Points on a hilly landscape, in no order, each with its height.
A ball rolls from a point to whichever of its 6 nearest points has the largest drop for the distance, and stops where none of them is lower. Distance is the straight distance between rows; heights are no part of it.
z_93 h=232: [174 141 137 114  85 140 134 127]
z_815 h=345: [173 122 154 114 115 141 154 144]
z_421 h=112: [149 152  96 141  75 124 107 110]
z_556 h=344: [178 163 150 113  77 145 125 121]
z_123 h=558: [ 70 156 113 128 112 151  87  68]
z_873 h=635: [152  82 167 128 171 111 177 150]
z_423 h=363: [129  94 151 137 198  76 157 191]
z_647 h=410: [ 49  84 109 110 127 142 114 100]
z_982 h=250: [173 133 149 113  95 141 141 134]
z_922 h=288: [153 122 176 108 138 132 157 148]
z_777 h=169: [137 176 181 117 174 122 133 143]
z_786 h=268: [ 78  81  62 134 125 120 111 133]
z_615 h=223: [ 55 119 111 114 123 151 102  79]
z_204 h=505: [135  78  64 142 110 130 140 150]
z_173 h=246: [171 133 117 127  80 140 121 129]
z_602 h=55: [129 112 154 139 201  75 153 180]
z_896 h=424: [162  82 151 123 152 132 170 147]
z_51 h=448: [143 121 182 119 163 127 155 145]
z_929 h=896: [167 120 113 126  95 139 140 130]
z_376 h=286: [171  71 118 131 120 141 168 153]
z_253 h=415: [136 195 180 127 183 117 128 146]
z_469 h=326: [123 167  90 150  86 130  87  93]
z_258 h=168: [145 167 113 140  74 124  99 103]
z_773 h=301: [139 164 184 120 176 113 139 141]
z_571 h=406: [ 86 115  78 138 118 125 100 110]
z_184 h=199: [129 143  85 152  87 123 107 115]
z_541 h=319: [ 47  96 122 104 118 154 112  85]
z_356 h=659: [ 43  66 106 112 139 135 120 101]
z_436 h=201: [120 128  75 146 102 123 107 119]
z_12 h=407: [ 66 104  85 133 128 131 104 104]
z_369 h=259: [136 164 166 137 194  95 130 163]
z_988 h=432: [149  80  74 140 107 135 149 151]
z_459 h=264: [135 120  77 144  99 128 114 126]
z_563 h=242: [166 127 165 108 116 145 145 131]
z_276 h=200: [170 144 117 128  78 130 124 119]
z_712 h=421: [141 187 148 145 192  91 130 169]
z_435 h=125: [ 81 169 106 147 104 142  82  71]
z_496 h=162: [137 175 165 137 190 100 131 162]
z_768 h=817: [138  93 173 127 175 102 161 156]
z_888 h=805: [148 107 170 122 171 112 159 153]
z_784 h=91: [111  95  59 142 111 118 117 136]
z_24 h=359: [135 146 181 126 184 113 145 155]
z_719 h=217: [131 124 162 139 194  89 150 175]
z_529 h=382: [ 52 110 107 123 126 141 104  93]
z_348 h=357: [ 71  90  77 139 127 126 110 119]
z_881 h=438: [ 68 149 102 137 120 143  95  84]
z_103 h=276: [148  96  81 140 107 132 142 143]
z_398 h=85: [170 104 108 135 104 138 151 138]
z_473 h=308: [128 137 168 127 190  99 143 165]
z_971 h=337: [154 118 178 114 149 132 156 145]
z_708 h=372: [ 98 148  83 147 107 131  91 100]
z_261 h=274: [181 155 151 117  83 145 128 127]
z_179 h=420: [161 107 170 115 137 129 161 139]
z_598 h=47: [ 63 153 122 111 115 165  92  66]
z_933 h=581: [103 154  91 149 100 135  91  94]
z_367 h=450: [ 81 128  87 139 119 125  93  99]
z_964 h=396: [151 128  89 141  84 128 117 125]
z_587 h=170: [146 139  95 145  88 128 103 113]
z_117 h=130: [ 59 135 117 118 118 153 101  78]
z_101 h=270: [165  89 113 127 107 140 159 142]
z_229 h=54: [171 160 171 107 105 144 140 127]
z_81 h=458: [147 167 188 101 151 134 145 136]
z_730 h=137: [120 111  72 147 101 124 114 135]
z_775 h=340: [134 147 181 118 176 117 144 149]
z_504 h=329: [152 149 184 104 149 136 146 137]
z_94 h=362: [165 157 178 106 124 147 137 133]

Two balls start at each pair of points below. Name the first point that both come to, or write -.
z_356 / z_881: z_117
z_51 / z_504: z_922
z_93 / z_459: -
z_773 / z_815: -

Call two points neighbours if one is among the 6 nearest of the other. Go from one point of each pair to the other, from neighbour to neighbour, staying as low as possible. Name the highest point that can't be avoided.
z_496 / z_602: z_369
z_421 / z_602: z_775
z_784 / z_398: z_173
z_421 / z_598: z_469
z_784 / z_421: z_184
z_784 / z_229: z_93

For each start below, name the point where the ball stops.
z_933: z_784
z_988: z_398
z_768: z_602
z_173: z_421
z_529: z_598
